Points on a hilly landscape, in no order, each with its height.
From any point a climber steps to the highest of the 2 points nearest to it. It stops when none of these is higher. Distance is the straight distance between rows; heights are no part of it.
<715>: [  7   1  10  -4  18   0 -10 -32  -4  -6  -4   2  -3 -14  -9 -17   3 -42
  -9  26  22   5 -13]  h=456
<987>: [  6  -3   7  -6   2  10  29  28  18   8 -13  15  -7   5  13  13  12  22
  22   2 -17   4  15]  h=321
<380>: [ 20   6 -21 -12 -14  14   5 -13  20  -1   1 -19   8 -17 -18  18  -8  -5
  43  27  -7 -11 -11]  h=622
<99>: [-24  -2  23   7   3  -7  -2 -21 -19 -12 -22   3 -15 -19  16 -22   1 -19
 -58  -1  24   2   5]  h=357
<17>: [-12 -16  -8  -1 -10 -29 -16   6 -11  -1   1  12 -25   3   0  -8  30 -15
 -26 -12  -8  -9  -9]  h=378
<571>: [ -3   4 -12  11   3 -11 -30 -14 -15  11  10  16   9  29   5 -14  -9  22
 -17 -29  18 -27  11]  h=619
<511>: [ 12  11 -19   2  19  -6  -9  -6  14  -9  23   6  14  16 -20  -7 -39   7
  30   6  19  -8  -3]  h=560
<319>: [  3 -19  -5 -19   6  -3  -9  -3   5 -15 -12   7 -26  -3 -20  -5   3 -25
  11  22  10  -2 -11]  h=492
<194>: [  3  17 -11   0   6 -11  16  22  26  -9   5   2  -2  -4  -3   9 -23  23
  32  14 -14   5  13]  h=572
<69>: [-21 -23  11  -8  22 -17   6  23 -29   3 -13  10  -8   0  19  -5  15 -27
 -16  -6 -16  -7   1]  h=193
<269>: [  1  10  18   6  23  -7  -2 -14  -8  -4   2   5  26  13   5 -14  -6   0
   5   6   4  -2   6]  h=580
<766>: [ 10  16  -8   5 -23   3  20  -4  13   4  -4 -27  16 -11  19  26  -1   6
  27   9 -30  14   5]  h=353
<668>: [-16 -11  38  -5  14   9  39  12  -8   3 -20  16  -5 -11  27  -5   4  19
 -42  -7  25   6  20]  h=309
<287>: [ -1 -22  -4 -15   6 -18 -17   1 -11  -6  -7  12 -39 -12 -17 -11  21 -32
 -19   5  11  -1  -5]  h=430
<956>: [  6  -8   0 -20  31 -30  -9  13 -18   1  15  21   0  13  -6 -10   2   3
   4   0   9  -7   9]  h=620
<770>: [  4  -4 -38  -8 -22 -13  -9  -6  14 -11  -3  -7 -29 -15  -2  13   0 -28
   1  16 -13  13  -8]  h=501
<72>: [-17  -7   3  15 -15 -15  14  18  19   0  -4  22 -29  11  22  -2  14  32
 -18 -22 -15   3   4]  h=227
<721>: [  0  30  14  24   1  11   8  28  28   1  18 -10  13   1 -27   2 -13  33
  29   0 -23   1   2]  h=603
<975>: [  3  -5 -26   5 -19 -19 -11 -11  13 -10  -5  11 -24   3  -1  -5   6  -1
  -1  -4   0   1   1]  h=455
<577>: [  6 -12  -8 -11  20 -16 -10   3  -8 -15  32 -18 -14 -13 -14   0  -9 -56
 -11  12  -9  25 -19]  h=802
<107>: [ -3   2  21 -17  11  12   8  -9 -38  -2 -16   9  20 -11  11 -12   0  29
 -31   3  50 -28  14]  h=759
<249>: [  2  -6  11  14  -3  18  -7  13   9   2  -7  17 -13   6 -32 -14  16  26
   6 -16   7 -22   4]  h=475
<333>: [ 17   1  11  -1  10  15  21 -18   8   6 -24  14   2 -20   9  -3  15  -8
  14  21  10   0  21]  h=604
<119>: [  4   2  12  -2  26 -15  -1 -17   3 -16  10   0   7   2 -13 -16 -12 -26
   6  19  10   5 -10]  h=511
<933>: [  5  23 -19  15 -18 -34   2 -10  20 -11  26 -29   6 -32 -12   9  -5 -11
  10   6 -17  21  -1]  h=333
<557>: [ -2 -14 -10  -3 -12   4  25  13  11   3 -23   5 -14  -2  34  16   8  -5
   9   2 -24  10   8]  h=281
<816>: [  4  -7   2 -17   7 -20 -20 -17 -26   2   8  21  -6  -2 -13 -18   6  13
 -34 -14  43 -28  10]  h=328
<932>: [  6 -14  -4 -15   8  11   2   4  15 -15 -22  16 -14   4 -15  -5 -12   0
  26  16  12 -10   0]  h=553
<25>: [  8  15 -35  39  -3  12 -33  11  -3  25  16 -17  13  25  -7   8 -13  16
  19 -37   7 -19   7]  h=352
<115>: [  3  -9 -35 -23 -25  -7 -21   8 -10  -4  28 -23   8   9 -11  21  -6  -6
  16  -6 -10  12 -25]  h=210
<569>: [ -7  -1 -20  -3 -23   4   4   7  24 -16 -16 -24 -22 -26  -3  19 -10 -25
   8  21 -26  15  -9]  h=537
<33>: [  4  -3   4   7   0  -5 -17 -21  -2  -3  -6  19  -9  -4 -24 -26   6  13
 -13  -8  36 -21   7]  h=375
<831>: [  9   1  33   6  13  15  27 -15 -12  12 -24  10   9 -23  16 -11  25   1
 -13   6  20   4  22]  h=657
<490>: [ -2  12  -8  11  -5  -7 -23  -6 -10  -4  17 -12  29  34  -1  -4 -13   6
   7 -12 -10   1 -15]  h=382
<237>: [ 19   4  -6  -4  -5  17  15 -20  21   1 -17  -8   1 -19   6  11   2 -19
  26  31 -11   2   6]  h=566
<960>: [  7  -5  16  13 -14  20  -3 -14   3   4 -18  16 -13 -13 -25 -19  26  23
 -14 -10  25 -16   5]  h=422
<518>: [ -3  -6 -28  -9 -31   1   2  18   7  -5  -8 -12 -10  -4   2  22  10   4
  25   3 -27   2  -8]  h=146
<445>: [ 13  -6  27   1   2  21  41  15  29  17 -14   8  -1  -3   9  14  24  10
   2  -5 -16  17  18]  h=356
<785>: [ -7  -5  18  -8  16  -8 -19 -30 -23  -7  -6   1  -3  -9  -3 -22   4 -31
 -43  11  30   1  -7]  h=401
<213>: [ -7   3   1   5  -2 -10 -23 -29 -12  -9   5  -8  17  25  10 -14  -2 -14
 -17  -5  -6   7 -15]  h=438
<379>: [ -6   9  26   2  20  13  -1 -17 -23   7  -8  13  33  22  20 -16 -12  22
 -10  -4  21 -11  10]  h=650
<679>: [-26  -3  18  10  -6  -4   3  14   8   6  -3  27 -19  18  14 -13   1  45
 -36 -29  10 -15   6]  h=201
<883>: [  5   1 -21 -23 -10   2  -3  -3   9 -10  12 -33   8 -18 -19  23 -13 -25
  26  26 -11   5 -25]  h=676
<506>: [ 16  11 -29 -14 -11   1 -14   4 -17  18  38 -28  37   9 -10  32 -24   8
  46  -4   0   2  -9]  h=258
<669>: [  8  27  -9  26 -12 -22   9 -22  22  -9  12 -14   8 -13  10   0  -3  -1
  10   4 -17  17  10]  h=359
<839>: [  9  -5 -24  -1  11 -14 -25 -12  -3  -3  15  20  -3  24 -10 -12 -20  13
  -1 -15  24 -14   6]  h=564
<173>: [  0 -17 -19 -20   8 -24  -9  17  -8 -17  16  -8 -12   1 -10   4  -3 -30
   1   7 -10  13 -15]  h=742
<754>: [ -1  10 -11  14  -7   9   0  11   3  20  -3  23  -3  30  22   4  -6  44
  10 -18  -2 -10  16]  h=480
<286>: [ -5  20 -14  -7 -20 -12  12  10 -10   6   7 -31  28  -4  19  34 -13   6
  37   4 -27  16   0]  h=326
<326>: [ -6 -20   9 -19  19 -14 -10  -2 -39  10  -3   6  -9  -7  12  -7  21 -43
 -35  -1   4  -4  -2]  h=148
<306>: [-19   3  22  16   0  24   5  17  16  17   2  26  -4  30   6 -12 -16  54
 -39 -33  20  -5   9]  h=180
<555>: [ 15   3 -20 -30 -11   5  -9  -9  -8  10  60 -42  36 -14 -19  32 -25  -2
  34  -1   6  13 -27]  h=228
<645>: [  0  14 -35  22 -21  21 -24   8   5   7  10 -22  23  21  -6  14 -31  18
  30 -20  -3 -10  -9]  h=290
<297>: [-14   5  43  -1  18  21  14  -6 -18   0 -14   8  21   5   8 -18  -4  33
 -30  -3  29  -8   8]  h=704
<692>: [ -8  -8   8   8 -10  15  17  17  27 -15 -23 -12 -31 -18  -9   8   1 -25
  -3  11 -29  15  -5]  h=577
<771>: [ 12   0  33  11  -3  29  24  -2  18  18 -10  13   9   6   2  -3  25  28
 -11 -15   4   9  13]  h=390
<549>: [ 22  -3 -26  -5   9 -18 -15 -26   9  -8  24   9   4  14  -9  -8 -22  -7
   8   3  21   2  -3]  h=519
<12>: [-11  -8  13   4   9   5  -9  -7 -36  13 -26   7 -21 -33   9  -6  23 -43
 -44   5   8  -1   4]  h=112
<735>: [-17 -20   2   9  -6  -5  31  27  17   5 -13  21 -27   4  42  11   8   7
 -14 -16 -21  10   8]  h=251
<282>: [ -3 -15  17 -17  23 -16   0  12 -19  -3 -10  22 -12  -3 -14 -16  14   3
  -7   1  21 -18   9]  h=557
<302>: [  3  10  19  21  12  25   6 -15  -4  10 -19 -10   5 -27   9  -1  11 -55
  -7  19 -17  14   0]  h=67
<516>: [ -5 -11 -31 -15 -28 -17  -9  21 -16   1   8 -17  -1   4   5  23  17 -13
  13  -7 -28  10 -22]  h=179
<316>: [  4  10   5  18  -2  10  -2  27  18   1   5   3   1   5 -30  -3  10  28
  22 -11 -16 -13   2]  h=540
<313>: [ -8  21 -17  -4 -12 -11  -8  11   0  -4  24 -30  32  -1 -10  21 -27  12
  35   3 -11  11 -14]  h=293
<664>: [  3  20  21  20   0  12  20  -1  38 -12   4 -19  15  -8 -16   0  -9   9
  19  12 -21   8  -3]  h=664
<857>: [ -4 -16  31 -16  12   6  -7   0 -28  -7 -21   8 -14 -17 -28 -19  20  -6
 -17  12  35 -19  -6]  h=491
<631>: [  2   5  16  12  -4  15  32  10  41 -12  -6 -24  -8 -24  -9  11  -8  -9
   9  14 -31  18   2]  h=618
<637>: [ -5  -7 -15   7 -22 -15 -15  -8  -4   3  -7  17 -18  10   5  -8  24  16
 -17 -20   1 -15   1]  h=414
<122>: [-20 -12  25  -9  20   1  24  20  -9   3 -20  20  -3   5  27  -5   7  12
 -12  -1   1  -2  14]  h=278
<103>: [ 12   1 -22 -36  -4  -2   3 -12  13  -4  45 -40   5 -36 -28  27 -21 -27
  19  28   3  14 -31]  h=719
<810>: [  5   3  -7 -10  15 -11   1  15  15 -16   7   2   2   0 -22   2 -20   2
  34  16  -3  -2  -3]  h=623
<146>: [  4   5   4   1   9  11  -5 -13  -3  -1  -5 -21   8 -14  -2   5   6 -54
   7  26 -17  10 -18]  h=41
<710>: [ -2  -3  29 -12  18   5  15 -13 -38   5 -22   5  14 -22  16 -12  17   0
 -28  13  31 -12  16]  h=707
<35>: [-16   0  11  16   5  44  -6  16  15  12  -5  14   7  45   7  -9 -27  42
 -10 -27   8  -7   2]  h=153
<461>: [ 17  -4 -16 -21  10  -9  -4  -8   8 -15  50 -26  -5 -19 -17  10 -13 -43
   3  20   2  28 -24]  h=757
<556>: [-19 -10  15   0  20  -6  19  30 -13  -1 -11   4   3   7  27   1   4 -12
   3  -3 -28   6   5]  h=235
<176>: [-22  -4  33   9   7  -6  24  -2 -21  -2 -19   8 -13 -28  26 -14   6  -2
 -59  -8  18  -2  19]  h=332
<320>: [  6  -4 -35  -4 -20  14 -27  -1   1  -3  16 -21  17  19 -19  14 -21   2
  28  -6  -1  -6 -24]  h=246
<744>: [  2   2   2  17   4  17  -6 -11 -17  19 -24   4 -19 -30  13  -1  21 -55
 -26   8 -14   9   2]  h=89
<809>: [ 19  11   7  15 -10  21  23  -8  29  17  -5  13   8  13  15   7   0  35
  15 -10  -2   9  20]  h=428
<417>: [ -3  -9  22   0  -6  16   0  -6  -7  -2 -28   9 -17 -14 -10 -15  29  -4
 -18   7  13  -4  -1]  h=432
<66>: [ 15 -18 -19 -32  19 -23 -16  18 -18  -1  37   5  -4  20  -7   4   3  -7
   6  -6  -1   4 -10]  h=679
<817>: [ 12  13   7  18  -4  -6  26 -14  32  -1  -6   7  -2  -6  19  -1  -1  10
   4   2  -8  16  25]  h=392
<751>: [-17  -9   1  -8  -8   0 -29 -13 -26   3  -3  11   9  27   7 -12   5  14
 -31 -22  10 -29  -5]  h=561
<551>: [ 14  14  -6  15 -27  21  13  -7  26   4  -2 -11   9   8   5  13  -1  25
  22  -5 -20   7   6]  h=389
<665>: [  4  20 -18  13  -4 -11   5  16  18   5   7  17  -8  13   7   2 -13  37
  24  -4  -7  -2  20]  h=527
<823>: [  8  12 -19  23 -13   3 -20   1 -14  25   8   1  13  34  13   9  -2  26
  17 -27  -7 -17   8]  h=420
<662>: [-17  -9  18  -6  -3  -1 -26 -17 -26  -6 -12  -3   8  18   3 -17  17 -14
 -33  -5   1  -9 -19]  h=499
<340>: [-20  12   3   9  -6  -6 -10  23 -12  -3   9 -13  24  32  10   5  -6  14
   9 -12 -31   5 -17]  h=330

Where does a climber stop that starts at each point below?
<637>: <664>
<72>: <809>
<302>: <107>
<417>: <577>
<668>: <107>

Call two points neighbours if one is among the 2 nearest of the other. Go from one point of each pair to the other, from neighbour to neighbour, staying as high as possible. Name the lowest point that can't be avoided.
<107> / <664>: <960>
<577> / <571>: <17>
<577> / <107>: <237>
<571> / <810>: <549>
